Each row is a point on a tangle of strands that fork and nearly touch. The rows are in no order.
Two points are linked if the straight distance between their rows is under 918. Some points are linked to none.
relu: 176 8 -127 191 -31 -166 223 151 64 -85 -194 -247 135 177 240 118 150 -82
 -94 -259 -53 -395 240 -134 -64 77 -202 155 352 -74 -114 -279 132 20 19
 -60
puru: 58 162 -55 -58 13 237 75 -262 -74 692 -100 183 -196 -389 62 151 50 75
 -65 350 -110 325 -255 -82 -283 -19 217 29 -470 123 218 240 -87 288 -340
 -21
paved: 18 -50 289 92 39 -225 369 109 -66 -652 -216 -443 69 388 -212 258 76 -146
 -112 -89 45 -171 347 35 7 -119 -151 -63 235 11 -205 -334 175 -548 102
 -154
keb: -230 -76 301 -66 182 102 84 -289 -1 210 -78 38 5 -38 138 198 -99 201
 -125 371 41 177 -111 -45 63 -89 270 9 -340 86 113 213 -60 63 50 -35
Zope: -173 -293 -35 130 -77 -68 154 63 288 -267 -248 228 -219 143 -310 85 86
 -11 -486 202 -280 293 -151 62 221 167 107 -183 -93 164 94 114 50 -492
 235 232
Muv: -147 -446 522 146 28 177 -139 80 -75 40 -24 -286 27 418 387 366 101 217
 -143 304 -82 -109 136 -353 101 -61 130 353 -28 -199 -22 184 -164 83 185
 -190
mimem: -87 203 -650 -43 -134 -115 9 -257 141 237 38 69 13 -700 -391 -94 -199
 -327 -41 18 -49 489 -110 189 25 302 -141 -200 -210 -159 -42 -75 -29
 -241 -133 130
Nedun: 22 25 -176 111 132 86 -43 -151 118 483 -151 89 99 -224 140 42 -79 -6
 -142 -30 70 76 31 -141 13 48 150 75 8 -245 -18 -126 54 323 -95 -159
Sem: -274 -14 -3 -76 -19 -193 226 -502 119 -184 -102 31 27 -193 -86 173 -177
 -8 -201 335 -73 410 59 126 128 64 179 -125 -294 -13 13 74 53 -417 14
 -91
tuta: 13 -276 -32 173 -41 382 -164 639 192 142 -149 279 -340 211 -61 -29 397
 100 -325 -128 -110 -62 -23 -142 40 90 -9 98 118 148 265 154 -31 250 60
 348
tebu: 115 35 -201 107 13 171 -255 446 -31 86 218 -31 116 213 61 -252 23 -60 11
 -253 69 -365 20 -18 40 46 -242 -34 284 38 -140 -182 -38 375 136 222
kepur: 37 -177 205 183 40 133 -52 38 128 289 -307 40 -141 242 339 319 240 166
 -274 100 -107 120 -32 -272 47 109 290 171 107 -101 78 116 23 223 109 -3
savig: -12 8 351 12 72 -322 201 -62 35 -710 -98 -208 162 401 -326 45 -177 -45
 73 -195 19 1 208 222 211 -72 3 -181 245 4 -138 -250 217 -580 30 -73
Kab: 33 13 80 -232 206 143 245 -147 -199 -152 -77 -263 273 -90 -106 55 -315
 38 91 257 201 -258 172 41 12 -209 -148 -143 -80 67 -98 -106 -132 -242
 152 -119
Gara: 56 -23 131 -77 -120 195 -425 433 -67 156 411 168 -141 381 106 -261 96
 222 17 -146 -76 -46 -235 50 119 109 54 172 145 253 100 190 -120 366 31
 279
sisek: 143 174 143 -73 -23 213 -461 250 -214 576 365 215 -155 227 163 -227 36
 217 27 -71 -60 -54 -403 82 -113 -19 141 159 14 249 47 303 -232 636 -140
 137
lebi: 118 -380 98 250 -3 383 -69 788 25 21 -89 100 -312 315 -27 -149 276 155
 -139 2 -32 -292 210 -309 55 24 -50 130 213 101 143 122 -80 221 162 298
tur: 63 372 -334 158 -12 163 106 -232 24 758 -121 255 -221 -420 -11 -93 -25
 -95 -26 178 56 228 -369 34 -373 -98 194 -261 -340 115 27 150 -79 424
 -285 140
bonu: 260 262 -267 88 -80 136 -54 5 -73 587 14 246 -52 -79 422 -84 138 -57 49
 -33 -37 -323 -206 59 -440 -206 59 79 -65 95 84 93 -61 640 -253 66
Reke: -11 141 -152 -233 -215 -519 186 -623 65 -44 -137 288 -262 -477 168 50
 151 -221 69 194 -115 637 3 -12 -169 111 326 -28 -298 -90 110 179 264
 -307 -234 -199
Fiv: -118 256 -283 -61 24 380 -464 364 222 84 329 355 -23 -124 -257 1 -30
 -109 7 -452 29 -221 -402 308 -39 -86 -292 -201 -103 100 118 114 -161
 270 66 311
feme: -12 67 11 45 71 -199 443 -131 -47 -469 -298 -551 139 136 -180 427 -85
 -175 -196 113 104 23 508 31 -39 -155 -167 -77 128 -100 -289 -334 47
 -472 117 -263
Feke: -58 68 -232 -45 231 9 141 -359 -38 309 -189 -35 88 -611 -313 -334 -421
 -53 177 35 399 255 200 74 69 -32 100 -159 -95 -298 -188 -16 139 16 -167
 -139
Lov: 84 17 140 -32 73 -135 145 -262 -167 86 3 -263 206 6 307 64 -150 108 123
 120 137 -144 357 -221 -69 -69 41 201 -55 -217 -134 -28 17 83 -3 -330
milal: 292 38 -279 -244 -210 -246 -267 204 -131 -15 314 176 -36 249 266 -278
 182 10 152 -517 -161 -606 -234 170 -131 32 -312 255 55 239 26 191 -135
 171 -37 73
mulef: -230 -18 -223 290 8 90 -401 571 174 -518 125 5 -88 73 -331 -162 329 -391
 -66 -553 149 -109 124 78 175 18 -445 -349 266 -93 -161 -369 171 -15 274
 256
Fusik: 227 -172 145 157 58 -87 61 349 -132 -257 26 -100 -51 574 205 -194 116
 258 51 -60 -4 -402 184 -177 -21 56 -22 136 260 102 -156 29 148 94 252
 103
nuz: 256 -421 184 -73 -18 298 -85 451 -353 325 209 -221 -32 525 -21 -218 -105
 260 -17 214 -89 -599 -91 -73 67 -191 -220 152 -64 287 -144 203 -451 75
 228 116
kivu: -149 -310 409 -82 54 537 74 318 -145 -61 2 -287 41 200 -23 259 -33 173
 -75 579 -3 -153 -112 -66 64 -213 -114 3 -145 305 142 282 -340 -95 216
 268
til: -90 31 -178 202 215 8 -293 404 168 -376 49 102 -67 165 -219 -241 69 -165
 3 -486 181 -156 25 124 125 -3 -158 -343 225 -67 -223 -180 251 133 280
 326
natak: -131 50 -182 131 318 -25 -156 93 128 -207 -103 -19 107 -97 -430 -244
 -238 -150 -8 -356 238 25 -45 246 246 -12 -36 -345 208 -177 -247 -261
 108 18 194 181
toru: 236 -102 -288 16 81 -188 -183 20 -157 300 247 -101 326 -94 93 -382 -152
 -249 142 -398 76 -544 167 -54 47 -139 -300 226 104 -250 -310 -287 -87
 136 -128 -215
Rarud: 50 154 -77 -41 -143 -167 -20 215 210 -487 -54 238 -192 243 103 5 241 64
 120 -270 -86 -81 -159 160 -14 155 3 -100 280 255 206 92 139 -21 116 309
Nimi: -206 -9 462 -206 -140 -160 -13 -403 -86 -144 131 52 13 72 591 257 208 73
 86 317 -122 260 28 -61 -23 -44 283 210 -271 69 226 237 26 41 -116 -305
Dez: 107 304 -185 29 0 318 135 -98 -144 639 211 150 -40 -655 -233 -340 -270
 -78 363 31 268 48 -141 -86 -339 -146 -104 -268 -342 33 70 61 -40 355
 -450 98
tipe: 63 -275 430 210 116 -43 42 313 14 -316 -124 89 -211 611 151 -104 229 262
 -52 -1 -30 -196 154 -168 63 5 194 94 153 90 37 154 228 34 225 112
rura: -41 -72 -189 207 59 269 -273 400 269 287 -131 332 -333 156 87 -25 398
 -36 -365 -190 -61 81 -181 -36 -5 73 102 -72 85 55 108 50 105 432 58 265
sul: -79 -42 -309 85 63 430 -119 425 186 -43 -9 37 37 -129 -425 16 20 -82
 -199 -94 -52 5 -219 113 116 55 -283 -219 203 126 93 -275 -183 -83 151
 326
Vabu: -172 269 -223 -172 -119 54 -310 -231 188 237 244 356 -66 -481 -289 -77
 -104 -49 104 -29 -58 600 -393 189 67 217 166 -211 -230 24 257 98 26 70
 -263 73
gito: -304 -433 597 -89 16 60 -168 -98 -138 -95 261 -298 180 298 424 289 77
 111 -58 331 -119 -32 68 -224 222 -121 90 393 -232 -79 44 194 -251 -41
 32 -303
bame: 95 113 6 -233 204 202 62 -11 -121 21 88 -91 315 -184 -315 -165 -372 93
 217 36 159 -205 -97 129 59 -122 -113 -141 -4 100 -18 -158 -150 -79 48
 26
giva: 150 144 -123 77 64 332 45 4 -160 677 212 67 238 -456 -131 -295 -365 -41
 222 22 207 -245 -54 -48 -163 -219 -190 -104 -212 0 -6 -63 -129 416 -321
 -43
nit: -304 -251 484 -70 -60 -124 19 -213 -188 -289 317 -471 252 193 438 308 13
 87 -1 293 -15 3 381 -230 24 -146 55 338 -227 -237 -100 58 -159 15 78
 -499
kofel: -11 280 -562 73 -13 -35 33 -310 90 577 -37 314 -221 -731 -231 -269 -191
 -319 55 -36 156 267 -292 170 -258 -50 83 -418 -390 -57 -96 120 78 251
 -231 184
pid: -303 -23 -115 -128 -198 -257 221 -533 126 -67 37 225 -88 -249 -167 82
 -179 -26 -266 535 -328 555 -319 208 50 123 164 -189 -573 63 36 286 -8
 -494 103 -26
Lepup: 102 431 -87 -210 -3 12 -285 -217 -32 368 241 520 -293 -595 -214 -334 -46
 -58 410 -182 203 342 -425 182 -347 -147 269 -268 -260 -3 138 286 112
 418 -352 42
soz: -26 -129 128 141 193 20 4 233 227 -160 -204 277 -304 298 -80 -131 129
 188 -231 -54 37 78 -71 -22 144 70 280 -168 108 117 38 137 228 55 217
 249
nofi: 116 170 197 -46 125 54 97 -52 -198 215 3 -61 8 159 282 -66 -108 289 214
 252 132 -223 -114 -60 -200 -118 185 -30 -76 159 -39 191 -49 324 154 96
zamez: -1 -390 363 74 -162 -24 194 426 -35 -491 -88 -163 -89 515 178 165 446 78
 -110 -44 -194 -391 160 -232 30 64 -258 373 113 197 201 106 38 -280 88
 -44
Sogi: 16 50 -321 -95 18 515 -271 458 51 94 234 132 148 -125 -292 4 -46 -94 -29
 -257 -54 -355 -309 242 -12 -43 -490 -100 29 180 154 -128 -335 67 38 270
falef: 75 137 -162 42 7 -420 -30 -360 144 67 -354 164 -219 -21 261 89 284 -180
 -177 -159 -27 433 -111 -37 17 175 458 -89 53 -127 -67 -49 324 149 -84
 -144
fotas: 40 -276 368 -128 60 500 -40 352 -267 215 95 -112 -31 366 18 57 -78 229
 -62 292 -65 -505 -246 -41 -10 -229 -234 169 -209 382 99 411 -417 90 73
 255
kem: -284 -412 609 72 -172 16 148 283 25 -684 25 -185 29 487 161 279 317 23
 -141 153 -185 -147 175 -86 176 -50 -138 158 9 186 196 58 -46 -384 104
 -48
far: 82 -284 30 266 146 352 144 306 5 4 -340 -195 101 204 -192 105 -8 43 -216
 143 -15 -211 220 -215 87 -100 -101 69 366 -192 -168 -321 -123 4 232 -34
zem: 322 -111 -227 -59 -14 68 26 69 -300 287 174 -239 395 -88 23 -243 -234
 -147 172 -24 62 -554 194 -104 -4 -144 -365 131 180 -194 -241 -386 -240
 60 -78 -224
vufe: -33 116 -351 -23 53 -80 140 -401 11 454 -95 209 -186 -770 -299 -341 -295
 -133 139 95 322 409 -52 46 -77 7 165 -326 -321 -178 -83 134 195 58 -249
 -4
Visu: 122 110 -40 -299 -254 -221 -265 65 2 -132 173 377 -144 236 306 -65 333
 90 104 -454 -222 -349 -438 229 -230 -2 -52 320 39 239 253 307 -56 156
 -177 -6
resad: 154 -14 -70 164 -90 38 334 158 48 -14 -251 -278 27 175 299 335 153 88
 -156 128 -65 -222 232 -225 -159 70 -132 122 274 39 49 -42 7 86 169 55
ribi: -172 -304 327 127 33 187 205 159 124 -368 -208 -166 -19 293 -137 186 5
 161 -203 344 -91 161 190 -102 243 4 55 -83 149 104 15 -61 -15 -293 290
 132
Zibu: 7 -227 -93 36 -23 430 -68 475 92 -111 -41 -64 46 14 -263 80 183 -20 -123
 54 -193 -74 -44 -74 137 110 -300 87 295 184 238 -263 -213 -205 90 223
veza: 70 389 -4 -59 -32 236 -394 178 -168 629 423 326 -177 -79 32 -254 -45 18
 100 -223 11 -105 -459 172 -251 -166 88 -35 -170 220 13 252 -196 696
 -260 139
rini: -150 -308 325 -23 -32 465 158 288 -138 -307 -93 -403 55 227 -54 338 54
 106 -90 561 -51 -14 130 -146 162 -95 -134 -4 71 190 109 5 -304 -269 279
 95
dudi: -135 73 63 -46 -104 -262 234 -559 -43 26 -102 -109 -93 -265 244 192 -63
 52 -12 325 210 586 440 -213 -53 78 340 90 -195 -363 -67 58 264 -51 -165
 -454
Lipeg: -179 6 -303 82 -66 -83 184 -205 157 -168 -170 -175 143 -167 -533 3 -206
 -125 -299 221 -92 448 -1 201 269 204 -49 -126 168 -59 -144 -289 -104
 -527 109 -2
mimo: 205 60 -269 -57 41 -218 -236 -103 -53 349 214 134 121 -259 269 -353 -45
 -282 243 -459 114 -374 102 -27 -70 -113 -114 183 -50 -227 -116 -90 85
 298 -268 -146
dor: 165 -62 41 104 82 -68 -147 -156 -128 416 25 -54 149 95 276 -108 -119 150
 46 -31 93 -141 214 -278 40 18 209 248 85 -398 -216 -104 55 342 -30 -343
Padev: -29 84 -76 4 69 -432 28 -462 173 -40 -219 111 -53 -150 15 32 -26 -187
 -140 -208 71 407 26 87 165 165 316 -99 -36 -218 -65 -84 305 -153 -215
 -208
Gog: 24 -133 269 21 77 -89 79 -131 -332 -237 -35 -538 324 333 -154 23 -259
 165 100 150 160 -121 442 -144 82 -164 -62 249 341 -339 -418 -396 -108
 -159 87 -496
Kisip: 206 286 -66 -116 -100 85 12 -212 -135 606 -165 281 -204 -221 412 75 287
 23 94 196 -34 62 -240 -70 -426 -169 310 146 -138 61 208 199 -51 477
 -270 -96
fozum: -87 -179 -86 251 -6 -137 122 156 345 -319 -243 303 -354 220 -261 -106
 175 -19 -365 -144 -127 205 -105 57 170 183 167 -259 67 109 30 70 217
 -260 249 315
fem: -267 -58 14 -202 100 -21 299 -515 27 75 -75 24 29 -540 -106 92 -148 -3
 -8 356 60 371 180 -26 -12 -92 95 -44 -475 -120 22 95 53 -281 -73 -269
potur: 53 22 -266 267 48 169 99 43 63 139 -287 -356 252 -10 -189 122 -169 14
 -141 60 91 63 290 -113 118 110 -49 -32 427 -300 -206 -413 -63 57 75 -86
luso: 170 -355 251 22 25 154 107 234 -342 -164 50 -451 194 431 97 87 -19 158
 -25 274 -22 -464 278 -258 47 -148 -209 181 210 -57 -232 -149 -269 -98
 311 -159
gim: -69 130 -158 -90 -233 -92 28 -186 255 -244 51 284 -34 -153 -288 99 -203
 74 -18 195 -234 335 -369 273 121 212 73 -358 -81 198 244 227 -67 -332
 66 228
mev: -235 57 -551 107 -43 -30 -84 -79 218 79 -23 -16 48 -347 -596 -122 -224
 -226 -331 60 -134 500 -216 222 210 276 -94 -256 19 -106 -171 -208 -95
 -311 108 182
vame: 9 33 240 -289 -218 -1 -156 57 -8 -32 77 206 -80 229 356 183 259 193 30
 14 -281 -91 -292 118 -63 55 41 379 -59 327 414 345 -141 54 -158 48
mesop: 171 -114 170 -146 -146 -277 -84 71 -185 -349 327 -180 243 359 82 -191
 -74 55 198 -244 -106 -413 18 18 201 104 -183 204 170 106 -100 -177 -77
 -314 53 -159
Binel: 2 144 -297 173 64 169 -153 -16 200 540 -215 233 -148 -122 88 73 159 -67
 -319 -43 -11 287 -266 3 -50 114 231 -129 -13 -92 28 -62 101 445 -37 78
latop: 92 108 -200 3 175 -551 165 -473 42 -68 -282 -52 -99 -378 -85 -101 -220
 -308 96 -244 293 368 338 95 71 17 234 -98 -98 -377 -214 1 312 -210 -261
 -166
gisu: 159 -364 53 37 -291 6 40 744 -30 -404 -38 8 -237 446 77 -156 480 109 -49
 -284 -145 -459 91 -186 -33 180 -342 298 223 219 251 104 21 -56 28 167
zura: -216 315 -317 139 59 322 -502 397 159 151 276 393 -153 -40 52 -88 128
 -224 -94 -462 157 -257 -278 274 -132 -260 -339 -297 -145 79 -80 106 8
 585 129 349
fifu: -2 29 304 -297 -162 -275 -33 -316 -115 -138 217 148 86 -48 400 -1 46 103
 268 69 -34 99 113 -81 -21 34 159 294 -187 70 216 137 50 -63 -186 -304
sebir: -81 -206 274 124 -24 209 -6 -33 -30 290 -192 -169 -49 166 447 564 170
 188 -166 425 -124 103 3 -340 -80 -20 198 247 -113 -138 94 285 -131 270
 88 -85
simip: 24 136 183 -413 6 87 116 -400 -129 281 177 438 -270 -583 33 -195 -39 110
 425 161 185 225 -118 -101 -399 -242 169 -47 -495 13 183 347 171 16 -337
 -122
livun: 187 -27 -63 173 46 -315 -239 449 -164 -437 308 -324 115 486 -103 -355 65
 -131 212 -504 35 -387 191 33 131 157 -271 -69 453 -90 -392 -311 200 -79
 155 67
nefu: 106 -171 120 25 -143 -18 -416 611 -39 -165 358 143 -169 578 94 -434 225
 209 108 -257 -124 -213 -80 -35 122 191 -49 153 267 208 4 123 30 281 137
 235
meb: -92 165 -220 -169 -183 -179 132 -426 195 -18 71 353 -132 -364 -333 101
 -205 -9 44 325 -234 364 -415 280 -85 97 139 -329 -445 154 232 355 -94
 -383 9 97
Zepat: -96 -53 164 -247 -10 -92 215 -146 3 -262 -23 -75 162 -50 305 369 158 3
 -32 47 -188 -223 91 -14 -69 -39 -204 285 -224 169 219 48 -98 -294 -22
 -123
Kapid: 284 37 24 2 84 -139 22 88 -267 -16 115 -151 107 412 329 -238 -98 237 225
 34 49 -414 139 -98 -91 -2 27 71 221 89 -229 39 85 255 220 90
Vaza: 27 82 -162 -55 66 -31 426 -151 9 -219 -281 -297 116 -78 -106 294 -118
 -91 -148 211 47 28 248 86 5 -17 -115 -194 37 70 -156 -181 -36 -378 208
 30
mok: -110 -183 71 111 -8 180 -60 176 245 -209 -107 9 84 136 -163 87 225 -28
 -217 -137 -230 63 -44 -31 244 134 -144 170 276 25 205 -298 -86 -345 0 5
paz: 22 56 -113 -6 26 393 3 215 125 344 -117 269 -273 -35 -119 175 101 108
 -222 101 -246 72 -484 174 -166 14 -46 -98 -183 370 304 361 -200 130
 -117 413
bipe: -195 317 -320 -45 -97 -19 -392 -40 239 -49 258 267 9 -317 -341 -92 -144
 -86 138 -263 83 330 -401 326 127 154 28 -408 -11 45 130 63 -1 71 -1 282
pogip: 252 154 -54 87 185 -494 -114 51 -206 -275 128 -336 216 238 60 -296 -173
 -170 308 -486 148 -317 295 99 52 105 -71 24 349 -204 -392 -252 224 3
 -49 -25
gozo: 167 -267 398 140 -9 -189 76 269 -278 -461 89 -489 168 728 -148 -113 90
 108 67 -66 -60 -296 329 -171 95 -28 -167 169 423 -137 -407 -391 74 -322
 180 -279
fuvu: -214 359 -504 2 -146 -244 -391 -149 312 -109 182 213 -98 -389 -83 1 33
 -379 31 -353 17 436 -226 296 127 236 -26 -304 -52 -74 82 -20 53 10 -20
 265
zaz: -148 -120 206 27 55 -8 224 -284 -221 12 51 -394 222 -105 335 345 -132 89
 31 270 118 -156 520 -306 -180 -227 29 206 -197 -438 -194 27 -97 65 141
 -511
Bupe: 133 -54 -44 -100 27 289 120 -107 -240 494 96 -118 359 -311 -48 -150 -335
 36 231 196 117 -317 175 -180 -63 -201 -206 137 -136 -138 -51 -162 -247
 74 -177 -222
fekul: 236 85 150 -79 -3 -281 104 -130 -304 -176 128 -382 192 303 340 -34 -180
 176 255 67 101 -296 348 -132 -92 14 29 112 125 -30 -277 -13 96 79 175
 -169
Bif: -67 21 345 -177 221 183 143 -159 -204 137 90 -54 88 25 148 46 -206 262
 100 335 144 -198 -96 -31 -118 -309 90 -38 -406 209 0 303 -137 129 120
 11
nulom: -170 182 -222 181 130 44 -547 344 224 -172 146 263 -204 73 40 -158 191
 -212 -17 -541 199 -82 -111 202 37 -51 -133 -337 70 -21 -121 2 235 414
 264 343
gevuz: -312 -280 589 176 -64 -78 165 -48 89 -416 -48 -217 153 374 116 365 232
 16 -238 89 -200 85 187 -116 216 -42 -7 231 7 -81 60 -140 18 -434 -15
 -325
lipir: -10 184 -343 -170 -273 -509 -91 -482 196 -110 45 342 -172 -506 -63 -51
 18 -327 161 -92 -148 598 -178 188 -37 256 200 -123 -166 -99 180 97 216
 -262 -321 -18
Dod: 139 30 93 215 44 -469 201 32 101 -211 -243 -128 -31 311 323 118 338 -74
 -103 -412 -45 -309 115 -107 -116 95 -25 192 254 -46 -93 -87 333 -14 21
 -86
Zedu: -44 -113 81 96 160 352 -14 108 134 487 -259 158 -269 28 -44 215 74 179
 -393 253 -142 193 -339 -10 -14 2 197 -34 -170 213 178 265 -96 209 28
 262
Gukun: 27 -13 70 211 -171 -178 457 153 119 -374 -239 -333 -109 263 214 426 306
 72 -167 121 -113 -3 289 -185 -43 112 -107 79 253 141 43 -9 142 -141 193
 10
bube: 39 -181 -159 240 153 386 -93 147 93 500 -120 24 266 -83 -45 -40 -95 1
 -180 -17 3 -248 -16 -94 45 -144 -101 98 136 -208 -84 -240 -123 333 0
 -51
Pimas: -49 274 -46 -148 -138 144 11 -253 15 387 96 182 -91 -467 -82 40 -82 123
 145 293 -83 490 -239 32 -114 145 185 -23 -311 162 303 118 -116 61 -294
 86
zefi: 13 210 3 -191 -153 -440 182 -561 -17 -59 -148 111 -197 -355 387 97 231
 -86 150 104 32 382 172 -131 -245 22 291 125 -112 -84 77 89 293 -25 -196
 -322
nime: -339 -5 252 -129 -140 -123 147 -502 -30 -66 79 -45 -63 -213 421 329 104
 15 5 554 -36 639 189 -163 -40 -11 415 32 -441 -105 115 208 85 44 -76
 -370
Zafe: 74 324 -63 -242 -70 120 8 -265 -38 448 216 500 -415 -719 -320 -301 -133
 -7 397 38 175 405 -359 7 -459 -139 166 -225 -483 68 184 300 155 144
 -492 20
Loman: 241 206 -264 100 -47 -14 -135 5 -111 499 168 90 114 -54 362 -237 -42
 -103 195 -155 110 -360 0 -31 -189 -120 -32 67 26 -81 -81 -42 10 534
 -137 12
bomum: -248 -183 283 127 -140 -99 95 -101 266 -333 -168 16 82 152 19 314 221
 -27 -271 56 -362 296 -16 39 251 165 -11 153 -5 86 246 -114 29 -528 -90
 -96
Bos: -29 -37 167 51 293 -160 14 -40 92 -363 -152 -93 149 221 -269 -113 -204 6
 -8 -271 105 -52 114 144 213 -17 82 -74 256 -121 -197 -261 155 -267 98
 -40
sinem: 108 -52 -102 62 -193 -160 -83 563 47 -537 93 86 -126 364 59 -144 415 -49
 48 -519 -85 -369 -15 1 -3 231 -282 39 315 183 169 -2 197 -8 101 243
Kelag: 163 -7 -195 -92 40 109 21 350 -58 -557 -147 -202 96 69 -400 28 -74 -230
 44 -203 79 -225 60 165 134 -3 -299 -336 428 66 -100 -416 -15 -348 227
 127
neram: 40 100 6 -247 114 -150 -118 -274 113 58 96 296 70 -335 -69 -75 -139 -22
 196 -231 30 9 -115 105 -16 -12 81 16 -152 -45 166 68 58 -106 -186 -53
kelig: 214 139 -68 12 206 -422 71 -189 -151 -112 -73 -241 204 -137 -3 -186 -331
 -213 368 -308 301 -144 446 67 1 -13 -13 39 162 -342 -303 -185 213 -26
 -207 -177
Rotev: -78 13 33 -315 71 5 271 -463 -10 37 31 253 -131 -662 -45 -45 -171 1 291
 233 150 209 95 -75 -246 -150 14 -56 -530 -59 126 282 103 -291 -221 -106
mut: -209 175 -174 -5 -161 -136 22 -271 114 -180 -60 -168 192 -290 -307 -43
 -288 -74 70 47 49 512 166 165 281 257 45 -58 144 -130 9 -270 10 -316
 -132 -62
suri: 86 421 -48 -228 39 84 -269 -120 -98 387 214 461 -232 -226 31 -240 2 45
 233 -220 44 -11 -438 236 -315 -146 236 -70 -179 142 185 280 -56 448
 -243 82
lubuk: -131 -275 592 72 10 -93 68 33 -290 -546 88 -483 252 606 -162 53 -49 103
 -22 186 -27 -119 321 -118 172 -165 -112 226 245 -142 -306 -349 -101
 -355 160 -404
fefe: 11 165 -110 -95 -262 -9 12 140 295 -393 34 345 -166 132 -97 82 66 101 63
 -28 -149 94 -326 262 72 187 34 -259 122 324 346 238 4 -137 151 356
mumot: 63 202 85 150 -19 -552 178 -270 104 -224 -291 31 -157 198 368 165 344
 -108 -49 -281 -39 51 41 -19 -112 110 246 64 170 -22 -6 -70 409 17 -50
 -137
rige: -7 -301 70 160 293 465 119 99 -7 331 -292 -91 218 -5 -129 114 -129 73
 -195 247 -21 -298 -1 -89 62 -276 -121 110 53 -61 -60 -185 -223 57 117
 -56
Lufa: 106 93 -84 -101 246 -267 223 -369 -114 -105 -180 -218 105 -440 -180 -188
 -418 -164 294 -55 456 139 518 69 0 -108 42 -29 -42 -329 -283 -67 179
 -242 -207 -219
Nute: -97 -247 -193 172 114 219 98 139 253 248 -271 178 -212 -17 -268 70 77 16
 -518 234 -206 264 -293 13 77 131 90 -150 -103 145 36 82 -82 -166 220
 289
vuli: -115 250 -394 -44 -193 -381 -262 -296 281 -219 147 151 32 -484 -201 -51
 -94 -386 203 -385 5 495 -60 299 215 293 3 -180 27 -252 102 -93 133 -206
 -270 69
Pok: 200 -128 122 232 79 -180 1 440 -189 -395 78 -367 124 538 -307 -225 109
 -100 12 -370 53 -302 302 -104 78 62 -205 5 575 -181 -408 -528 178 -178
 108 -140
bani: 192 198 139 -331 -135 -390 -88 -268 -201 -107 310 132 40 24 371 -230 -33
 144 407 -126 22 -119 -33 1 -93 14 138 225 -34 95 87 154 84 46 -96 -84
Gugu: -210 -23 171 47 51 -63 246 -314 -79 -351 -166 -551 276 105 -151 351 -162
 2 -82 232 122 148 494 -47 36 -210 -19 160 87 -348 -262 -332 -72 -328 38
 -497
robaz: 16 98 -239 -96 221 243 -91 54 -157 226 89 -30 289 -494 -488 -288 -461
 -125 327 -151 286 -212 -206 239 26 -187 -224 -379 -34 -39 -108 -215
 -153 120 -68 73
rorul: -55 207 -270 50 -39 -52 -34 -113 71 47 -49 -229 220 -259 -109 -12 -134
 -116 66 -165 131 296 237 -1 134 252 -17 -1 287 -279 -75 -371 38 -1 -91
 -67
zita: -16 150 91 -240 -91 272 -58 61 49 149 7 275 -189 39 133 299 146 121 -24
 105 -281 -34 -423 189 -179 -8 2 181 -211 415 453 453 -236 13 -181 207
Navub: 189 -330 119 -112 -39 250 33 173 -401 171 199 -375 186 333 213 1 -103
 201 40 356 -65 -539 55 -156 43 -173 -265 229 -66 121 -134 -1 -433 -62
 217 -64
neto: -152 -260 226 264 2 153 122 83 140 -15 -294 -195 -48 236 -11 331 122 191
 -340 311 -80 279 153 -255 243 114 205 122 165 -126 15 -47 -4 -139 198
 -38
tef: -93 129 16 -9 22 1 170 -227 89 39 -159 22 38 -67 63 144 -28 128 -59 242
 -36 253 -49 -5 57 59 158 -70 -41 80 88 84 -20 -10 112 87

A fork is a point with three links, a tip a point with one. Leave the first point through the second and follow the links. Name the first fork or tip that comes.
gim; fefe | til
Gukun; resad | Lufa
lipir; Reke | bani
pogip; livun | feme
Kapid; Fusik | milal
dudi; zefi | puru
Zibu; mok | Sem
Nedun; bube | mimem
Visu; vame | Kapid
nuz; fotas | Lov

Follow the links from the first point to the second, and from the first to the third. Name the last point that the two ways share.
gevuz; Nute; zaz | Kapid
far; fozum; meb | Kapid
falef; fifu; feme | Lufa
pogip; zefi; Gukun | Lufa
Nedun; Gara; nuz | Lov
Dez; Padev; lipir | puru
kivu; fozum; mev | Lov

Name the points in between on the shortest way along the links from the first point to the second, in order.
lebi; Zedu | tuta rura Binel Nedun dor Lov fekul Kapid Fusik tipe soz fozum Zope Nute
bonu; fifu | Kisip puru Pimas Vabu bipe fuvu vuli lipir Reke zefi dudi nime Nimi
sebir; rorul | Muv gito nit zaz Lov dor Nedun bube rige far potur
zamez; simip | gisu sinem Rarud fefe gim meb pid Sem fem Rotev
